Points on a hilly landscape, in no order, each with its height.
From any point a ball rolls to the lowest of the 2 points nearest to it. It stops when none of these is lower. Distance is the straight distance between rows; heights are no part of it.
z424 height 389: [119,  81, 111, 155, 154, 149, 132, 126, 117, 133, 152, 105, 122, 112, 126,
 103, 101, 159, 123,  77, 148, 139, 145, 106, 164, 176, 122, 125, 152, 115,
 126, 129, 148, 129,  90,  91, 159, 131, 116]
z932 height 360: [ 93, 119, 160, 152, 184, 138, 101, 132, 201, 116,  94,  87, 151, 143, 102,
 118,  97, 100,  94, 210, 106, 176, 121, 112, 180, 193,  70, 117, 114, 112,
 108, 161, 150, 157,  80,  85,  79, 104, 177]
z243 height 290: [ 86, 100,  81,  96, 173, 132, 122, 120, 113, 172, 114,  98, 125, 134, 123,
 162,  87,  85,  95, 114,  80,  83, 106,  88, 163, 153, 119, 169, 154, 129,
 168, 120, 185, 122, 100,  97, 186, 117,  96]
z240 height 468: [101,  69, 158, 128, 148, 137, 125,  89, 137, 138, 112, 132, 123,  92, 160,
 179, 128, 110, 111, 160,  58,  91,  93, 100, 159, 158,  68, 181, 137, 155,
 183, 127, 125,  83,  92,  93,  98,  95,  98]
z806 height 430: [128,  60, 126, 150, 142,  91, 142, 128, 101, 103, 139,  70, 129, 132, 115,
 120, 108, 176, 122,  92, 119, 123, 111, 115, 149, 181,  92, 126, 143, 149,
 116, 115, 132, 111, 123,  96, 145, 131, 122]
z865 height 502: [171,  98, 180,  97, 102, 111, 138, 148, 106, 171,  71, 164,  67,  94, 155,
 141, 196, 102, 145, 191, 130, 133, 118, 141, 154, 109,  82, 118, 110, 145,
  53, 146, 136, 110, 117, 183, 101, 112, 137]
z894 height 211: [139, 159, 178, 143, 211, 105, 118, 112, 159, 138,  76,  86, 145, 181, 146,
 152, 138, 163, 131, 167, 127, 148,  79,  96, 136, 153, 114, 125, 196, 113,
 144, 129, 186, 105, 162, 111, 127, 116, 163]
z473 height 221: [168, 135, 149, 181, 149, 163, 108, 100, 127, 149, 167, 143, 139, 100, 142,
  84, 104, 120, 104, 124, 173, 162, 133, 146, 101,  87, 195, 106, 148,  58,
 106, 146, 134, 137, 127, 114, 142, 113, 163]
z183 height 277: [148, 104, 159, 121, 222,  67, 124, 105, 117, 128,  95, 102, 162, 188, 127,
 141, 122, 138,  85, 155, 123, 115,  86, 118, 137, 152, 111, 107, 164,  97,
 141, 128, 169,  90, 177,  97, 112,  97, 170]
z805 height 489: [131,  95, 100, 142, 138, 139, 127, 110, 129, 130, 194, 159,  89,  99, 129,
 107, 108, 138, 123, 124, 149, 101, 166, 120, 104, 102, 203, 140, 126,  73,
 166, 103,  93, 109, 114,  85, 153, 112, 151]
z420 height 636: [134, 154, 209, 156, 117, 127,  95,  94, 116, 139,  76, 167, 130, 118, 141,
 139, 195, 109, 153, 156, 100, 175,  95,  94, 163, 176, 118, 147, 149, 110,
 139, 140, 127, 128, 174, 152,  97,  96,  82]
z334 height 616: [ 86, 166,  96, 159, 169, 109, 127,  95, 189, 142, 143, 178, 145, 133,  74,
 104,  79, 118, 143,  92, 152, 124, 161, 156, 126,  87, 115, 142,  99,  99,
 161, 129,  90, 184, 160, 106, 146, 154,  96]
z898 height 111: [ 84, 148, 138, 131, 152, 150, 159, 116, 213, 146, 119, 122,  91, 131, 100,
 186, 113, 102,  87, 169,  80, 129, 101, 119, 199, 140,  64, 144, 118, 143,
  82, 179,  97, 233, 102,  79, 129, 139, 178]
z380 height 473: [143, 115, 208, 136, 141,  76, 153, 144, 108, 152,  68, 156,  96, 143, 135,
 141, 175, 138, 167, 174, 128, 158, 114, 116, 150, 114,  44, 157, 149, 159,
  60, 133, 168, 110, 112, 155, 111, 145, 101]
z772 height 143: [107, 171,  34,  73, 117, 151, 137, 145, 142, 143, 143, 153,  91,  72, 126,
 128,  89, 111, 119, 133, 118,  85, 146, 108, 139,  80, 196, 138, 113, 138,
 192, 126, 143, 116, 130, 121, 134, 115, 135]
z578 height 336: [164,  90,  99, 126, 107,  99, 162, 145,  77,  71, 155, 146, 138, 142, 120,
 144, 125, 177, 111, 137, 153,  58, 131, 180,  94,  87, 141,  59, 117, 179,
 104,  90, 100, 122, 114, 109, 113, 103, 209]
z570 height 212: [106, 148,  68,  81, 165, 128, 114, 131, 144, 154, 138, 146,  78, 108, 119,
 141,  85,  67, 102, 147,  73,  88, 127, 112, 133,  74, 197, 162,  80, 102,
 184, 139, 120,  89, 184, 149, 112, 101, 121]
z613 height 199: [113, 147,  43,  85, 142, 129, 164, 142,  95, 184, 156, 134,  61,  91, 124,
 123, 164, 145, 133,  63, 149,  99, 133,  92, 165, 148, 131, 111, 118, 130,
 114, 129, 144, 135, 106, 103, 185, 133, 132]
z878 height 643: [ 94, 147,  86, 155, 137, 120, 147, 130, 150, 116, 177, 164, 148, 116,  66,
  87,  82, 154, 150,  96, 184, 122, 207, 156, 140, 101, 108, 145,  85, 131,
 135, 119,  89, 165,  85,  86, 122, 159,  86]
z664 height 508: [116,  88, 111, 154, 143,  81, 102, 107,  65, 128, 155,  94, 170, 199, 106,
 108, 118, 139,  96,  66, 132, 130, 106, 133,  82, 131,  85, 133, 136, 110,
 112, 125, 146, 121, 194, 113, 161, 141,  83]
z96 height 377: [107, 147,  60,  85,  62, 130, 118, 129,  89, 132, 152, 144, 151, 117, 110,
  72, 144, 193, 156,  96, 182, 124, 176, 130, 120, 186, 158,  37, 116, 107,
 103,  95, 111,  89, 131,  85, 138, 125, 156]
z707 height 325: [129,  96, 158, 184, 164, 174, 129, 120, 119, 161, 167, 105, 124,  95, 137,
  91, 102, 141,  97, 113, 170, 144, 149, 105, 140, 129, 156, 122, 147,  63,
  88, 153, 142, 140,  69,  61, 154, 124, 137]
z226 height 604: [141, 129, 235, 165, 107, 132,  95,  98, 105, 113,  73, 163, 159, 169, 146,
 111, 174, 117, 163, 164, 102, 182, 101, 100,  99, 139,  84, 168, 163, 115,
 106, 146, 154, 136, 143, 152,  99, 128,  60]
z79 height 484: [153,  84, 138, 129, 108, 166, 161, 166, 123,  80, 166, 103,  97, 102, 153,
 135, 105, 123, 101, 161, 140, 122, 206, 146, 150, 111, 128, 117,  99, 194,
  74, 138,  89, 149,  42, 120, 101, 166, 157]
z815 height 511: [138, 135,  91, 130,  98, 186,  99,  72, 114, 163, 133, 141,  82, 110, 151,
 122, 106, 134, 123, 115, 121, 160,  99, 168,  65,  29, 191, 131,  99, 104,
  91, 158, 121, 105, 165, 216, 158, 120, 131]
z214 height 781: [160, 190,  82, 108, 118, 191, 182, 127, 154, 103, 131, 165, 161, 158, 151,
 121, 131, 168, 148, 149, 170, 118, 102, 150,  69,  25, 141, 121, 145, 169,
 150, 125, 131, 151, 131, 163, 114, 161, 120]
z969 height 427: [124, 137, 145,  93, 101,  88, 159, 184, 111, 125, 111, 110,  91, 106, 117,
 130, 134,  96, 159, 138, 135,  85, 111, 152, 122, 118, 104, 175, 104, 195,
  87, 113, 121, 119, 103, 182, 149, 165, 115]
z820 height 712: [159, 135,  88, 117,  55, 107, 128, 155,  94,  49, 142, 141, 182, 193,  86,
 114, 168, 116, 104, 112, 139, 155, 119, 151,  59, 116, 150,  86,  82, 125,
 122, 122, 102, 144, 159, 158,  83, 106, 164]
z977 height 543: [141,  75, 177, 176, 168,  74,  91, 118,  91, 132, 124, 103, 176, 190, 120,
 106, 120, 108, 124, 100, 140, 136, 116, 137, 101, 136,  82, 145, 126,  93,
  93, 135, 136, 117, 166, 138, 129, 128, 105]
z237 height 509: [128, 112, 163, 139, 125, 172, 156, 170, 142, 107, 144,  88,  98,  76, 154,
 112,  80, 112, 132, 132, 141, 141, 211, 153, 163, 109,  99, 140, 119, 186,
  81, 151, 104, 142,  55, 160, 118, 167, 113]
z982 height 440: [125, 140,  70, 131, 119, 105, 175, 128, 116, 102, 202, 180,  69, 102,  92,
 126, 138, 140, 107, 134, 150,  69, 143, 144,  89,  81, 202, 123,  79, 101,
 155,  89,  81, 133, 110,  72, 134, 116, 177]
z741 height 452: [154, 150, 102, 129, 122, 190, 114,  93, 133, 174, 114, 133, 130, 109, 173,
 130,  91, 128, 125, 126, 137, 158, 119, 134, 101,  37, 172, 111, 131, 141,
 135, 159, 136,  95, 170, 209, 117, 126, 120]
z406 height 422: [132, 105, 184, 150, 163, 131, 125, 102, 151, 138, 104, 101, 140, 108, 174,
 188, 107, 144, 142, 159,  85, 114,  97, 107, 150, 120, 113, 169, 185, 155,
 193, 124, 154,  78,  91, 126, 135, 111, 107]
z158 height 352: [131, 205,  54,  86,  65, 150, 137, 134, 109, 104, 134, 141, 164, 125, 114,
 100, 141, 186, 149,  86, 174, 148, 161, 138, 134, 156, 139,  55, 123, 177,
 107, 123, 136, 142, 125, 110, 121, 142, 147]
z65 height 322: [ 99, 205, 161, 115, 102, 102, 140, 135, 165, 110,  60, 187,  95, 115, 111,
 166, 193, 124, 161, 176,  89, 149, 117, 101, 165, 176,  70, 154, 139, 168,
 156, 130, 158, 143, 143, 108,  69, 130,  96]
z686 height 312: [110, 143,  73, 100,  26, 149,  94, 135,  88, 128, 156, 137, 132, 117, 124,
  98, 158, 171, 131,  95, 147, 113, 154, 157,  64, 181, 191,  71, 130,  77,
 134,  76, 117,  84, 138, 112, 164, 112, 148]
z960 height 438: [ 72, 142, 138, 127, 173, 115, 107, 143, 185, 136,  97, 125, 119, 124,  69,
 112,  75,  30, 103, 163, 107,  87, 121, 148, 156, 111,  70, 178, 109, 126,
 114, 151,  91, 163, 112, 101, 125, 142, 116]
z301 height 483: [137, 128, 178, 118, 100, 165, 156, 164, 135, 127,  97, 103, 130,  97, 175,
 120, 120, 131, 150, 119, 143, 180, 172, 145, 154, 126,  87, 111, 125, 195,
  80, 143, 132, 124,  83, 179, 115, 178, 117]
z198 height 695: [149, 125,  74, 123,  45,  77, 130, 173,  91,  58, 153, 106, 165, 170,  67,
 113, 164, 124, 102, 105, 129, 147, 132, 118, 109, 165, 137,  61,  64, 158,
  98, 135, 113, 153, 154, 126,  89, 143, 143]
z33 height 451: [125, 149, 152,  80,  81, 131, 149, 189, 121, 122,  72, 135, 128, 122, 147,
 124, 136, 120, 180, 130, 137, 105, 140, 152, 106, 112,  86, 125, 118, 218,
  89, 115, 140, 106,  99, 199, 145, 188, 111]
z954 height 402: [104, 112, 158, 128,  93,  73, 126, 153, 119, 116, 126, 139, 105, 111,  96,
 135, 169,  71, 150, 177, 104,  85, 105, 133, 119, 161,  76, 184,  82, 153,
 111, 111, 103, 134, 118, 152,  97, 135,  82]
z587 height 288: [112, 118,  14,  64,  93, 135, 109, 110,  71, 177, 195, 143,  78, 130, 164,
 131, 142, 117, 126,  65, 117, 133, 157, 147,  89, 123, 157, 127,  87, 108,
 137, 114, 114,  66, 128, 122, 173, 123,  97]
z147 height 392: [ 95, 107, 180, 158, 177,  84,  91, 140, 158, 128,  99,  96, 153, 136, 100,
 117, 118,  71,  90, 232, 128, 147, 108, 139, 144, 163,  56, 125, 112, 111,
  83, 164, 143, 127,  85, 105,  56, 120, 119]
z408 height 139: [ 53, 140,  61, 101, 110, 174, 154, 152, 119, 198, 168, 130,  83,  77, 102,
 112, 146, 124, 129,  97, 158,  96, 127,  66, 143, 148, 168, 151, 106,  82,
 143, 137, 138, 132,  91,  85, 194, 146, 101]
z500 height 295: [152, 165,  96,  98, 159, 120, 171, 150, 147, 123, 110, 143, 125, 111, 151,
 132, 125, 131, 126, 116, 161, 120, 131, 129, 160, 100, 120, 104, 113, 168,
 132, 145, 149, 144, 134, 131, 111, 140, 171]
z790 height 255: [104, 182, 129, 101, 127, 173, 133, 159, 162, 119,  98,  73,  90,  88, 115,
 135, 127,  85, 105, 151, 103, 133,  95,  93, 185, 181, 122, 169, 132, 152,
 128, 152, 175, 163,  93, 115, 147, 147, 133]
z328 height 249: [147, 140, 179, 172, 168, 156, 111, 125, 181,  85, 122,  99, 176, 136, 129,
  87,  73, 129, 101, 143, 144, 169, 157, 121, 141, 147, 161, 110, 159,  81,
 140, 158, 168, 158,  94,  72, 103, 102, 177]
z963 height 505: [ 72, 121, 113, 140, 166, 150,  70,  94, 137, 173, 109, 121, 182, 153, 136,
 151,  56,  52,  99, 104,  63, 110, 116, 112, 127,  98,  95, 159, 133, 111,
 167, 132,  89, 135, 138, 118, 164, 132,  66]
z247 height 370: [162, 169,  74, 109, 163, 171, 101, 106, 126, 196, 128, 150, 161, 118, 156,
  99,  84, 113, 114, 126, 188, 174, 162, 139, 126,  44, 152,  96, 145,  91,
 118, 176, 173, 104, 155, 137, 121, 129, 136]
z254 height 220: [174,  75, 134, 141, 114, 104, 102, 128,  93, 112, 156, 112, 110, 151, 120,
 101, 149, 119,  96, 126, 147, 113, 115, 144,  98, 158, 162, 115, 141,  67,
  96, 103, 116, 112, 147, 113, 133,  92, 183]
z889 height 294: [106, 200, 147,  90, 127, 116, 147, 162, 151, 121,  69, 117, 121, 113, 123,
 158, 171, 115, 143, 162, 108, 127,  94,  88, 166, 169,  87, 158, 128, 173,
 150, 144, 175, 123, 137, 130, 100, 143, 120]
z323 height 234: [140, 141,  88, 138,  68, 149, 120, 108, 111, 115, 160, 161, 115, 118, 117,
 112, 166, 188, 153,  91, 152, 120, 133, 182,  80, 149, 205,  81, 143,  97,
 133,  77,  85, 130, 137, 135, 163, 105, 161]
z693 height 164: [118, 129, 151, 156, 166, 167, 184, 114, 182, 123, 136, 107, 105, 105, 131,
 179, 119, 142,  89, 124, 110, 138, 123, 122, 202, 124,  84, 135, 112, 176,
 103, 160, 129, 200,  90, 100, 130, 159, 148]
z416 height 421: [124, 125, 177, 158, 151, 111, 158, 149, 180,  70, 141,  90, 129, 130, 116,
 125,  90, 178, 143, 165, 127, 148, 201, 135, 185, 168, 124, 106, 127, 146,
 108, 114, 119, 178,  76, 102,  91, 146, 169]
z425 height 172: [128, 126, 147, 137, 163, 135,  98, 139, 159,  93, 100,  84, 207, 159, 130,
  90,  63, 112, 111, 135, 115, 155, 135, 109, 115, 152, 130, 125, 170, 110,
 176, 146, 190, 100, 103,  96, 106, 111, 138]
z589 height 696: [137, 122, 185, 104,  51, 182,  95, 143, 111, 150,  91, 123, 103,  83, 172,
 147, 185, 130, 172, 128,  83, 141,  96, 120, 121, 164, 148, 146, 160, 133,
 151, 126, 107,  98, 152, 200, 141, 100, 102]
z149 height 280: [171,  84,  87, 118,  91, 119, 128, 142,  76, 100, 146, 122, 126, 141, 137,
 125, 141, 138,  79, 115, 146,  97, 121, 164,  84, 125, 147,  91, 119, 122,
 104,  99, 133, 114, 127, 108, 126,  95, 196]
z225 height 238: [109, 167,  16,  71, 105, 107, 140, 119,  81, 189, 195, 142, 101, 121, 108,
 115, 168, 144, 141,  51, 142, 117, 143, 105, 130, 155, 143, 107, 101, 102,
 131, 105, 128, 103, 127, 107, 181, 124, 100]
z6 height 335: [136, 112, 103, 122, 214,  99, 130,  85, 109, 144, 121, 132, 173, 182, 127,
 150, 100, 138,  56, 108, 127, 105,  94, 109, 134, 127, 138, 104, 159,  84,
 144, 124, 184, 132, 169,  70, 135, 103, 164]
z429 height 376: [119, 116, 144, 102, 107,  69, 149, 155, 106, 102, 110, 137,  95, 111, 124,
 159, 177, 130, 181, 144, 101,  98, 136, 101, 175, 191,  89, 131,  98, 185,
 120, 101, 102, 104, 108, 127,  87, 121, 115]
z209 height 759: [148, 196, 112, 125, 103, 178, 166, 121, 157,  89, 128, 156, 167, 165, 153,
 124, 161, 169, 161, 112, 170, 169, 116, 124, 105,  95, 133, 104, 135, 169,
 144, 140, 120, 172, 164, 165, 100, 167, 111]
z976 height 530: [181,  84, 145,  99,  97, 123, 144, 129,  98, 139, 104, 171, 105, 128, 155,
 150, 198, 122, 133, 125, 117, 129, 116, 148, 105,  87, 113,  93,  85, 132,
  86, 124,  96, 118, 148, 185, 120, 102, 167]
z114 height 662: [125, 127,  92, 159, 121, 109, 162, 139, 125,  96, 182, 139, 125, 119,  78,
 103, 115, 149, 127, 103, 170, 124, 184, 149, 139, 123, 123, 109,  80, 149,
  83, 119,  89, 182,  90, 102, 119, 161, 121]
z227 height 326: [117, 179, 116, 141, 120, 140, 130, 128, 138, 175, 147, 122,  81,  85, 116,
 104, 113, 123, 153, 101, 161, 139, 119, 136, 143, 111, 172, 156, 146, 123,
 117, 139, 135, 155, 142, 156, 189, 160,  97]
z231 height 330: [155, 154, 171, 107, 165, 108, 165, 142, 152, 140,  84, 137, 110, 112, 162,
 151, 144, 148, 158, 150, 142, 124, 121, 138, 161, 108, 125, 117, 151, 150,
 134, 130, 142, 119, 148, 160, 120, 135, 180]
z402 height 734: [160, 177,  98, 121, 101, 142, 131, 130, 126,  80, 123, 162, 184, 190, 120,
  94, 155, 120, 119, 105, 172, 178, 114, 143,  70,  97, 155,  95, 117, 113,
 128, 130, 123, 153, 182, 169, 107, 139, 145]
z218 height 561: [165,  74, 163, 129,  67, 114, 117, 121,  91,  91, 136, 188, 150, 152, 118,
 162, 212, 152, 138, 125,  99, 138, 104, 133,  74, 110, 130, 127, 102, 108,
 132, 105,  80, 144, 149, 167,  83,  65, 151]
z222 height 309: [152, 113, 184, 167, 139, 153, 102, 142, 166,  80, 122,  51, 146, 137, 116,
 100, 120, 126,  93, 178, 133, 193, 143, 120, 152, 203, 137, 103, 158,  97,
 109, 162, 146, 148,  82,  91,  84,  98, 171]
z533 height 454: [153,  98, 143, 142, 132, 147, 155, 153, 164,  73, 151, 120,  99, 114, 130,
 131, 118, 136, 125, 176, 145, 125, 205, 134, 172, 145, 152, 111, 111, 153,
 123, 127,  74, 171,  85, 110,  75, 134, 169]
z372 height 247: [153, 111, 121, 129, 162, 107, 176, 130, 111, 107, 128, 142, 168, 147, 142,
 151, 119, 113,  97, 124, 145,  93, 109, 134, 106,  71, 100, 142, 116, 170,
 141, 121, 140, 117, 125, 136,  97, 141, 139]
z826 height 546: [124, 111, 110, 138,  94, 165, 110, 124, 124, 162, 178, 128,  61,  69, 153,
 115,  86, 127, 131, 138, 147,  97, 142, 161,  81,  64, 200, 166, 133,  95,
 135, 112, 113,  91, 104, 124, 170, 129, 140]
z127 height 208: [ 89, 153, 124, 134, 144, 190, 162, 152, 156, 123, 114,  85, 102,  93, 126,
 143, 112, 117,  95, 108, 118, 173, 152, 107, 210, 155,  80, 143, 104, 170,
  86, 175, 168, 199,  79, 111, 148, 174, 120]
z535 height 680: [152,  91,  74, 142,  98,  68, 152, 159, 100,  88, 167, 127, 140, 166,  81,
 131, 155, 127, 123,  91, 140, 123, 153, 130, 133, 135, 110,  69,  52, 170,
  79, 129,  84, 159, 120, 122,  94, 156, 135]
z936 height 356: [153, 105, 189, 131, 117, 142, 127, 120, 134, 165,  96,  99, 123, 124, 197,
 168, 114, 146, 165, 156, 117, 103,  99, 145, 103,  86, 137, 145, 206, 152,
 167, 122, 163,  77, 105, 175, 160, 115, 118]
z9 height 271: [131, 122, 103, 104, 177, 106, 132, 110, 132, 168, 150, 136,  66, 107, 137,
 161, 141,  96, 137, 104,  90,  87, 114, 105, 157, 115, 160, 147, 102, 121,
 162, 122, 102, 108, 188, 152, 153, 114, 113]
z784 height 550: [ 87, 141, 128, 131, 144, 142,  84,  80, 160, 142, 117, 143, 180, 151, 126,
 143, 102,  72, 114, 101,  69, 137, 102, 102, 131, 134, 132, 144, 124, 110,
 187, 128,  84, 136, 179, 125, 131, 131,  88]
z210 height 720: [142, 124, 166, 119,  76, 167, 140, 126, 121, 145,  92, 133, 106,  91, 185,
 161, 185, 179, 186,  87, 111, 147, 117, 130, 149, 169, 139,  96, 161, 170,
 139, 112,  96, 108, 144, 194, 152, 128, 110]
z10 height 667: [144, 136, 200, 129, 103, 160,  77,  97,  96, 167,  90, 138, 107,  98, 169,
 152, 176, 102, 149, 156,  76, 147,  72,  92, 135, 136, 152, 163, 160, 113,
 152, 147, 129, 107, 174, 187, 128,  86,  80]
z332 height 568: [138, 140,  81, 140,  90, 167, 124,  69, 109, 175, 177, 154, 107, 100, 136,
 113, 104, 151, 131, 124, 148, 141, 122, 190,  57,  20, 186, 154, 114,  99,
 118, 132, 121, 109, 115, 144, 166, 127, 132]
z344 height 806: [152, 140, 148, 104, 101, 183, 163, 153, 142,  95,  79, 137, 171, 168, 176,
 124, 133, 173, 141, 153, 152, 114,  99, 153,  64,  58, 103, 106, 164, 160,
 109, 121, 160, 120, 106, 172, 128, 178, 128]
z897 height 463: [ 79, 133, 105, 113, 176, 142,  85, 140, 145, 161,  87, 121, 146, 130, 105,
 126,  69,  21,  89, 132,  82,  93, 124, 121, 146,  95,  76, 183, 101, 119,
 141, 167, 105, 138, 126, 117, 145, 134,  85]
z876 height 276: [ 97, 197, 102, 122, 100, 122, 128, 157, 143, 140, 136, 120, 122, 105,  92,
  99, 118,  99, 131, 113, 150, 106, 115, 126, 117, 128, 170, 177, 149, 119,
 143, 120, 161, 148, 125, 127, 178, 167,  96]
z665 height 413: [ 98, 105, 186, 153, 171,  99,  87, 134, 172, 125, 112,  99, 141, 122, 104,
  97,  85,  39, 120, 212, 117,  98, 137, 153, 121, 139,  67, 172, 100, 109,
 111, 153, 107, 128,  87, 110,  81, 121, 102]
z816 height 302: [142, 168,  70, 110,  93, 129, 139,  96, 106, 124, 154, 131, 141, 129, 140,
 120, 157, 193, 164,  65, 154, 141, 120, 137, 119, 165, 152,  85, 155, 154,
 145,  96, 116, 133, 146, 146, 156, 130, 114]
z361 height 467: [ 99,  82, 104, 126, 133,  67, 132, 140,  71, 126, 137,  73, 144, 160,  87,
  99,  91, 178, 115,  92, 120, 113, 116, 129, 122, 161,  87, 127, 160, 130,
 140, 125, 182, 100, 159,  72, 179, 145,  86]
z939 height 589: [152,  59, 191, 124,  63, 127,  88, 143,  99,  91, 117, 149, 153, 143, 119,
 140, 182, 194, 175, 140, 105, 136, 106, 169,  61, 152, 138, 125, 150,  87,
 137,  90,  74, 141, 139, 172,  98,  57, 166]
z924 height 292: [128, 125, 217, 175, 175, 103, 121, 110, 171, 116,  90, 111, 152, 153, 122,
 157, 135, 196, 135, 187,  97, 170, 110,  99, 147, 179,  72, 119, 177, 138,
 161, 104, 159,  92, 118,  92,  79,  87, 150]
z472 height 378: [125, 137, 123, 161, 148, 161, 143, 114, 141, 154, 155, 129,  74,  83, 123,
 129, 126, 123, 148,  86, 136, 162, 133, 122, 167,  92, 141, 140,  87, 152,
 102, 161,  91, 165, 160, 179, 145, 154,  93]
z644 height 415: [144,  85, 153, 152, 124, 141, 150, 140, 126, 135, 145, 114,  82, 107, 132,
 146, 176, 105, 143, 101, 131, 166, 162, 103, 190, 144, 102, 130,  75, 159,
  75, 153,  70, 157, 121, 164, 123, 161,  96]
z165 height 281: [153, 147, 194, 118, 161, 105, 147, 137, 137, 145,  78, 109, 123, 159, 162,
 150, 152, 165, 166, 160, 135, 121,  86, 127, 131, 134, 130, 131, 205, 131,
 135, 117, 161,  88, 148, 164, 151, 125, 148]
z348 height 346: [142,  87, 122, 133, 151, 156,  90,  99, 103, 182, 152, 105, 100, 101, 194,
 152, 113, 101, 132, 100,  95, 130, 122, 109, 141, 111, 161, 142, 141, 119,
 150, 139, 118,  84, 162, 167, 171, 107,  96]
z916 height 308: [140, 135, 134, 157, 153, 138,  81, 105, 108, 138, 150, 122, 125, 117, 107,
 100, 141,  85,  79, 132, 136, 122, 103,  99, 121, 153, 201, 134, 138,  35,
 116, 126, 133, 132, 152,  84, 163, 103, 159]
z93 height 207: [108, 198,  53,  75,  58, 162, 120, 173, 127, 113, 138, 131, 132,  80, 125,
 116, 101,  98, 119, 117, 127, 103, 140, 134, 109, 123, 197, 135, 142, 130,
 193, 117, 146, 111, 111, 129, 144, 130, 127]
z56 height 140: [149,  95, 112, 155,  70,  95, 115, 131,  97,  86, 172, 142,  91, 157,  93,
  91, 176, 153, 138, 107, 147, 139, 134, 153,  77, 168, 191,  96, 114,  66,
  91,  86,  78, 135, 159, 128, 158, 107, 174]
z511 height 394: [143, 145,  90, 123, 130,  69, 169, 132, 107, 100, 166, 171, 131, 135,  97,
 116, 119, 187, 130, 126, 168,  56, 137, 166, 100,  98, 186,  97, 141, 114,
 148,  76, 109, 133, 125,  92, 134, 105, 187]
z187 height 101: [119, 102, 140, 135, 148,  94, 103, 129, 122,  85, 125,  82, 214, 195, 121,
 105,  60, 131,  99, 134, 109, 116, 122, 123,  82, 134, 110, 144, 166, 115,
 180, 123, 180,  90, 147,  91, 101, 129, 107]
z89 height 587: [104, 162, 109, 148, 143, 116, 118,  95, 164, 107, 148, 161, 147, 133, 102,
 118, 122, 101, 142,  91, 110, 133, 130, 129, 119, 124, 164, 142,  96, 115,
 182, 117,  84, 150, 185, 142, 133, 135,  98]
z543 height 187: [131, 108, 107, 141, 157, 132, 139, 115, 110,  90, 144, 131, 216, 194, 140,
 124,  93, 115,  87, 111, 146, 119, 118, 129,  66,  67,  90, 149, 128, 144,
 151, 127, 155, 111, 147, 118,  93, 162,  93]
z456 height 388: [108, 150, 167, 150, 163,  88, 146, 139, 216,  68, 103, 117, 138, 136,  95,
 142, 101, 162, 157, 165, 120, 127, 156, 135, 174, 182, 105, 124, 124, 138,
 154, 114, 119, 180, 124,  93,  93, 133, 174]
z410 height 223: [ 73,  98,  90, 116, 156, 168, 120, 134, 130, 180, 132, 126,  79, 100, 113,
 118,  94,  77, 112, 138, 102,  76, 136,  76, 156, 147, 156, 177, 135,  88,
 162, 137, 156, 129,  97,  78, 188, 130, 112]
z501 height 353: [102, 160, 195, 156, 161, 102, 129, 126, 209,  90,  82, 138, 163, 154, 124,
 160, 119, 179, 176, 142, 107, 167, 146,  99, 168, 181,  74, 124, 139, 134,
 166, 121, 130, 145, 149,  98,  85, 141, 147]
z366 height 355: [137,  99,  48,  92, 132, 148,  86,  84,  76, 206, 183, 117, 112, 134, 189,
 158, 114, 124, 132,  72, 127, 161, 150, 155, 116,  87, 139, 128, 118, 122,
 143, 126, 124,  67, 155, 168, 171, 109,  66]
z342 height 443: [117, 103, 193, 161, 130,  96, 144, 136, 134, 141,  92, 129, 120, 126, 111,
 155, 167, 105, 143, 127, 117, 167, 142, 106, 183, 154,  46, 146,  94, 158,
  71, 155, 124, 145, 120, 142,  99, 169,  76]
z397 height 627: [149, 104, 169, 121,  94, 117, 116, 132, 115, 105, 106, 135, 158, 158, 149,
 125, 138, 197, 182, 120, 123, 103, 115, 166,  69, 142, 148, 115, 179, 127,
 161,  80, 112, 116, 147, 187, 147, 111, 139]
z78 height 350: [101, 149, 160, 143,  92,  64, 150, 131, 162, 110,  99, 167,  93, 109,  89,
 171, 192, 146, 160, 184,  93, 124, 132, 110, 186, 198,  71, 129, 110, 168,
 125, 115, 106, 158, 106, 101,  60, 128, 105]
z875 height 572: [149,  91, 215, 151, 134, 104,  82, 118,  96, 118, 108, 124, 199, 202, 152,
 102, 139, 109, 146, 141, 118, 142, 102, 115,  67, 117,  89, 162, 140,  98,
 114, 140, 156, 103, 155, 160, 100, 122,  99]
z786 height 357: [137,  93,  97,  88, 179, 107, 106,  99,  90, 173, 153, 109, 144, 158, 155,
 188,  92, 117,  72, 120,  99,  83,  92, 108, 130, 134, 160, 146, 174, 103,
 178, 104, 182, 110, 139,  96, 172,  95, 101]
z914 height 306: [166, 151, 110, 122, 155, 135, 106, 122, 126, 163, 137, 156, 152, 121, 142,
  76, 115,  95, 104, 115, 188, 170, 161, 150, 116,  82, 163,  77, 126,  63,
  93, 154, 153, 115, 147, 133, 127, 122, 180]

Call two points neighbours if one is among the 2 nearest of the other. Go from one point of each pair to the other, from neighbour to neighbour, staying as low as possible. Name the highest point that can't be avoided.
z898 and z408 | z237
z187 and z408 | z786
z408 and z772 | z366
z187 and z894 | z231
z56 and z473 | z916

Where does a ball stop that starts at each point below?
z939 | z772
z79 | z894
z875 | z473
z784 | z187
z237 | z898
z65 | z898
z644 | z772
z826 | z56
z332 | z473
